Points on a hilly landscape, in no order, each with its height.
A ball rolls from a point to the lowest of its 2 nearest points, and stops where none of them is lower. Distance is the straight distance between rows; heights are no part of it.
zupuv height 627: [ 96  99 156 137  72  83 164 153 145  88 131 126 147 179 131 169 136  77
 129 167  61 159 123]
Nesa height 320: [133 137 138  97 146 143 116 146 111 112  92 138 178 144  77 116 111 118
 161 127 105 115 106]
Mubo height 282: [102  90 136 161 151  87 102 119 137 109 120 130 123 116  96 125 162  87
 168 151  82 148 140]
Nuro height 478: [139 114  93 139 162 145 110 161 119 131  77 187 167 112 136 125 109 197
 107 140 164 153  95]
migun height 317: [135  98 140  93  86  90 156 161 101 141 138 153 134 138 143 159 192  98
  68 161 116 133 165]
zeziz height 438: [156 141 106 154 154 161 118 105 124 150 107 156 117  95 131 130 114 196
 111 124 180 130  90]
buta height 118: [124 113  96 140  84 131 159  39 114 148 182 100 114 133 141  94 131 184
 136 105 160 142 167]
Dule height 339: [177 108 146 121  89 105 119 106 102 168 190  99 122 107 123  71 128 135
 119  82 165  93 161]
togot height 387: [154 141 130 118 136 158 108 117 159  99 129 138 123 108 148 137 130 173
  77 102 180 124 109]
mapob height 535: [ 96 111 121 195 137 141 181 106 143 119 112 124 145 135 169 177 130 159
 130 158 166 176  84]
Buras height 272: [108 130  97 129 136  81 171 160 119 147 115 162 164 161  64 149 121  70
 144 139  81 129 158]
liga height 473: [143 138 100 158 127 148  84 116 130 162 130 168  97  87 128 124 140 238
 151 135 132 133 111]
Veguz height 189: [153  76  94  81  74  99 127 159 144 115 125 121 113 165 179 160 211  94
 111 162 101 129 140]
Tid height 496: [150 172 111 148  97 149 105  83 138 157 131 102 108 168 165 132 155 191
 138 115 128 129 135]
foten height 542: [132 171 121 127  93 152  89 124 110 106  86 167 181 141 132 135 163 191
 112 145 103 149 117]
muz height 652: [145 130 133 183 124 120 138 128 144  79  92 166 148 123  99 175  84 101
  83 134 122 171 103]
sebuf height 684: [127 136  70 157 200 138 138  86 135 107 111 160 146 109  83 111  85 107
 125 112 182 122 144]
Zuga height 479: [124 152 170 190 119 114 191 108 117 162 123 131 123 130 107 179 100 119
 106 130 138 130  99]
Gero height 295: [ 92 170  78 148 125 149  95 116 101  81 127 159 104  82 121 104 135 134
 134 145 106 156 153]
lotev height 457: [133 146 130 145 151 162 144 141 146 164 201 100  52  72 145 135 103 108
 117  88 158  76 123]
fude height 273: [ 78 166 123 135 157 157  66 128  94 110 133 146 122 110 123  83 139 123
 153 126  70 133 154]
Reg height 201: [117 134  95  81 138 118 115 156 128 148 134 123 118 184  96  92 104  68
 166 116 110 109 157]
Rok height 462: [132 185  98 129 116 193 107 117 108 157 164 117 116 151 153 103 120 175
 135 140 158 101 161]
kep height 365: [123  98 124 115 122 129 119 159 143 133 148 130  71 109 164 126 127 109
 119  98  93 151 102]
Ruka height 274: [153  87 115 106 118  71 115 191 174 125 122 127 102 149 208 177 176 108
 111 138 102 143 126]
repe height 598: [ 82  87 131 107 110 138 150 186 161  92 126 121 192 172 133 137 130  97
 163 162  69 131 105]
ninor height 394: [130 125 134 131 138 125 203 112 160  90 183 132 120  77 133 129 106  93
  89  82 210  90 122]
natu height 150: [144 104  96  74 141  82 190 191 113 184 119 148 156 192 134 130 106 107
 118 127 134 128 155]
Povi height 358: [130 134 135 131 151 106  84 116 122 112  69 146 159 134  89  90  92 132
 156  99  98 142 133]
Vep height 343: [144  90 109 162 129  79 107  94 165  89 124 119 119  85 126 140 201 111
 158 186  95 155 136]
vezop height 777: [135 127 192  93 141 172 141 131 120 184 128 102 123 123 137 129 101 117
  90  74 155 118  80]
Guza height 315: [114 147  84 115 130 155  98 101  91 102 172 123  81  46 100  75 157 121
 143 139 130 119 183]
gadi height 668: [121 108 196  87 100 141 113  83 149 119 120  76  97 151 100 124 130 121
 141 103 102 129 103]
Nur height 182: [118 129 187 116 117  71 118 147 115  78  71 106 142 123 157 130 169 180
 132 173 161  97 121]
fizak height 246: [ 95 129 116 113 171 179 143 164 100 146 126 146 192 172 146 117 143 164
 144 137 103 170 105]
gukip height 418: [141 131 134 140 100  97 134 102  90 172 171 106 143  88 103 103 154  94
 130 113 142  61 181]
kol height 835: [113 122 159 127 137 177 195 135 123 181 155  86  83 159 116 130  68  86
 111  77 156 116  90]
topif height 443: [119 189  88 111  89 175 120 170  93 117 131 131 101 155 120  75 114 175
 177 172 134 116 169]
Tuf height 301: [124 104 119 137 161 116 172 135 141 109 149 148 103  68 114 146 126 121
  81 120 188 114 136]
koto height 385: [132 128 133 150 123 123 207 111  88 175 137 132 138 123 146 144  76 169
 106 124 159 161 102]
rusu height 725: [125 107 154 128 130 178 195 137  71 112 109 155 164 114 130 154 111 111
  78 112 124 180  73]
luv height 736: [152 127 141  85 178 193  59 148 147 127 109 134 111 154  90 128 130  81
 135 133 152 119 122]
Duli height 386: [130 111 136 117 117 107 165 126 104 211 167 132 132 106  81 129 157  76
 141 161 141  61 163]
pivi height 667: [129 146 141 121  81  74 109 125 118  97 143  74 107 109 167 122 149  74
 138 117  60 132 119]
veze height 670: [122 112 186  98 174 173 111 145 151 130  97  93 131 135 152 117 113 129
 122  99 173 130  61]
vop height 487: [ 79 135 130 118 149 142 125  89 122  95 162  91  98 101 115  64  89 129
 138  85 166 110 151]
dunev height 279: [108 122 134 120 159 171 122 132  94 112 111 144 209 152  86 119 149 155
 160 154  67 161 127]
vezan height 583: [172 142 142 180 127 139 150  42 133 207 166 106 110 142  99 149 106 136
 127 110 130 115 133]
Getu height 653: [154 103 110 110 207 131 115  93 160 126  95 144 151 133  87 120 115 107
 133 111 174 136 116]
por height 501: [107 100 126 174 101 104 153  98 146  86 124 132 126 133 151 155 143 151
 118 147 114 189 123]
vav height 727: [ 92 169 118 147 100 116 129 138 124 118 164 118 109 146 172 151 157  75
 109 115  58 129 147]
Giru height 506: [149 125  96 145 185 118 103 211 129 157  82 178 176 112 166 145 129 151
 110 140 133 154 117]
tun height 576: [103 160 118 157 107 150  96 114 149  64  72 152 174 151 137 137 145 134
 127 143 130 147 101]
patu height 310: [101 125 149 137  94  77 188 112  99  91 135 104 137  90 168 150 178 105
 121 174 143 125 129]
dom height 283: [166 113 165 109  92 134  65 133 186  87  80 135 123 135 142 164 161 128
 108 157 131 126 101]
dorin height 748: [151 147 125 113 143  92 114 120 119 168 119 100 109 131 115  60  44 162
 158  74 167  91 124]
peraz height 484: [146 108 155 132 143  50 107  85 156  78  86 109 135 149 145 117 114  92
  99 107 135 170 163]
pil height 615: [132 161 127 176  95 109 124 117 152  53  44 142 180 160 126 171 108 105
  90 146 124 155 122]
rez height 245: [ 94 118 119 121 160 123  90 144 114 140 146 141 103 134  81  89 144  93
 178 136  64 125 146]
Pof height 398: [145 103  61 146  95 115  89 169 151 136 151 164  79 103 169 140 136 137
 140 143  88 164 131]
zolu height 193: [142 140 192 144  74 103 105 163 156  92  79 153 121 110 141 163 114 149
 108 141 104 106  85]
koze height 547: [118 171 113 169 210 175 107 106 163 133 153 138  87 116 133 153 114 117
 110  86 152 127 111]
gope height 718: [144 145 145 114 114 104 108 119 118 162 141  95  91  95 132  91 106 180
 177 130 154  65 125]
novem height 708: [106 168  93 160 201 182 103 127 113 124 111 148 124 119  88 110 110 121
 164 154 165 117 160]
Befor height 415: [101 121  61 128 119 100 106 179 155 100 138 140  96 135 172 108 140 119
 170 153  80 132 149]
dubim height 697: [147 125 181  88  97 135  86 117 127 153 124  83  97 154 117  95 147 168
 167 126 122  92 118]
misid height 409: [161 119 179  98 106  96 165 152 112 167 123 144 160 137 114 169 154 130
  92 143 149 127 138]
sevin height 389: [153 161  97 129 177 137 111 153 140 149 183 112  83  88 183 101  97 142
 136  89 198  85 160]
sar height 643: [120 133 146 153 167 152 122  66 136 136 181 104 102  84  94 125 165  85
 135 111 128 101 145]
lafo height 319: [102 151 108 136 141  96 156 146  96 158 135 143 151 129  73 139 148  82
 159 158 113  75 153]
san height 141: [125  91 108  93 124 112 115 110 163 155 119 111 110 197 118 131 133  86
 147 105  98 154 138]
pef height 688: [ 96 128 133 144 130 151 155 123 100  76  90 165 185  99 128 133  97 118
  92 114 109 188  99]
Bom height 480: [169 132 182 148 116 138 165 137 105 163  83 144 145 129  82 184 119 131
 115 164 124 109  91]
raz height 785: [158 159 117 113 114 143 143  96 102 129  99  90 151 156 117  80  48 153
 151  68 175 115 111]
Fopo height 232: [120 150 135 137 131 136 140 140  97 127 156 146 105  57 112 152 153 136
 105 163 156 101 131]
vib height 569: [142  89 125 122 123 100  97 198 130  94  96 153 214 128 115 131  98 180
 130 161  59 130 136]
Mog height 334: [153 126 117  92  87 156  73 137 162  99 119 138 103 120 132 141 155 142
 106 124 147 112 126]
duget height 101: [113 117 177 118 119 106  87 173 133  95  85 137 141  89 166 109 137 192
 130 142 112 133  89]
Gopo height 485: [ 91 129 129 123 127 149 157 105 122  82 189 117 101  72 115  94 105  71
 103  66 172 107 150]
lofup height 265: [149 124 154 105  64 107 153 115  71 168 163 127 136 112 142  86 125 186
 121 115 136 120 169]
zos height 404: [157 134 141 120 130 101  88  74 142 103 107 128 145 142 122  96 116 126
 124  88 113 146 155]
petod height 119: [ 99 146 132 136  97 124 149 143 111 125 143 123 129  88 154 132 176 114
 106 160 170  65 128]
rulof height 582: [104  76 119 117 130 100 113 211 151 103 137 131 190 133 115 147 141 147
 159 168  45 105 156]
tafib height 553: [167  99 141 136 122  95 131 194 135  91  72 164 182 134 121 150  69 155
 136 160  97 130  96]
tunom height 202: [113 137 136  87  72 149 137  69  87 143 168  98 123 138 130  73 118 200
 150 113 154 127 133]
dob height 80: [131  95 119  89 160 122 143 156 163 175 108 118 139 200 135 133 134  99
 124 123 139 141 114]
Luted height 533: [168 141 138 138  89 159 135  55 145 200 147 100 110 186 127 156 141 172
 125 132 130 131 131]
Tok height 328: [139  84 154 130 119 121 109 179 178 143 129 143 110 130 165 167 136 126
  91 107  89 164 108]
bef height 789: [121 162 103 114 123 175 166 135 128 171 148 110 109 183 125 144  85  79
 127 105 120 137 110]
Giv height 610: [112  97 140 125 196 163 146  94 167 116  93 103 159 161 136 142 147 122
 123 130 180 145  83]
Vilef height 332: [130 137  67 107 156 124  94 116 110 115 155  90  88  68 146  92 159 136
 171 152 153 114 154]
keru height 291: [101 161 132 120 103 136 211 131  74 165 151 124 166 137 157 108  93 143
  93 105 136 145 142]
Fud height 570: [109  88 174 150 146 166 172 106 156 104  99 130 163 136 136 177 150 124
 110 169 172 156  68]
Vupu height 431: [115 144  85 114 119 122 103 184 114 130 131 138 111 154 141 109 121 170
 181 146  95  99 143]
Vekun height 502: [144 168 128 142 110 130  82  81 107 141 119 138 118 123 132 117 157 208
 142 147 107 127 133]
bis height 433: [140  92 112 156 109  67 145  78 134  96 142 106 112  95 144 151 176 115
 123 155 140 172 145]
Davo height 357: [132 155  64 136 171 113  82 140 129 117 152 115  94 103 172 100 151 125
 148 133 203  70 187]
gulit height 636: [112 118 176 132 118 166  95  85 155 146 158  83  62 135 113 131 160 114
 148 114  77 130  99]
Gobu height 530: [160 121 133 139 166  97 136 227 117 137 104 181 181 130 157 178  86 140
 105 139 104 140 108]
Dobul height 584: [163 116 172 128 103  33  94 116 134  90 113  80  93 115 150 133 126  86
 105 103  97 156 144]
vave height 198: [ 91 134 104 101 111 124 170 147  93 127 139 137 165 172 156 100 101 172
 135 117 100 166 135]
rakol height 637: [166 110 156 151 132 143 152  56 158 159 205 128  91 106  93 159 138 107
 111  96 140 111 149]
gebob height 452: [106 134 139  93 120 121  90  65 128  84 121 118 129 113 105  66 141 111
 131  95 140 110 167]
rurof height 761: [ 94 167 111 139  77 143 150 166 124 151 151 123 129 184 148 173 116  83
 117 121  80 128 120]
Zimif height 720: [135 141 127 111 192 214  93 134 129 128 106 130 112 142  59  86  91  84
 167 145 138 122 148]
Dag height 597: [117 132 153 151 175 164 122 107 165 157 141 116  84 126 106 162 147  94
 133 120 121 122  92]
Suru height 216: [135  99  83 106 122  89 210 145 117 154 122 155 151 165  84 147  98  74
 115 149 135 143 150]

Call two points neighbours if one is among the 2 nearest of the other. Go from one point of each pair to the other, from neighbour to neighbour, staying as low as possible. Name the highest point that can't be avoided.
petod / buta: bis
rez / Veguz: vop
buta / rez: gukip
vave / Veguz: Bom

Write out the way that a ball takes from each point below.
repe: rulof, vib, tafib, Gobu, Giru, Nuro, zeziz, togot, Mog, dom, zolu, duget
Rok: topif, Vupu, Befor, Pof, kep, Tok, Ruka, Veguz
Zimif: novem, sebuf, Getu, Giv, Fud, mapob, por, bis, Vep, Mubo, rez
bef: rurof, vav, pivi, Dobul, peraz, zos, Povi, Nesa, dunev, fizak, vave
Vekun: liga, zeziz, togot, Mog, dom, zolu, duget
gebob: zos, Povi, Nesa, dunev, fizak, vave
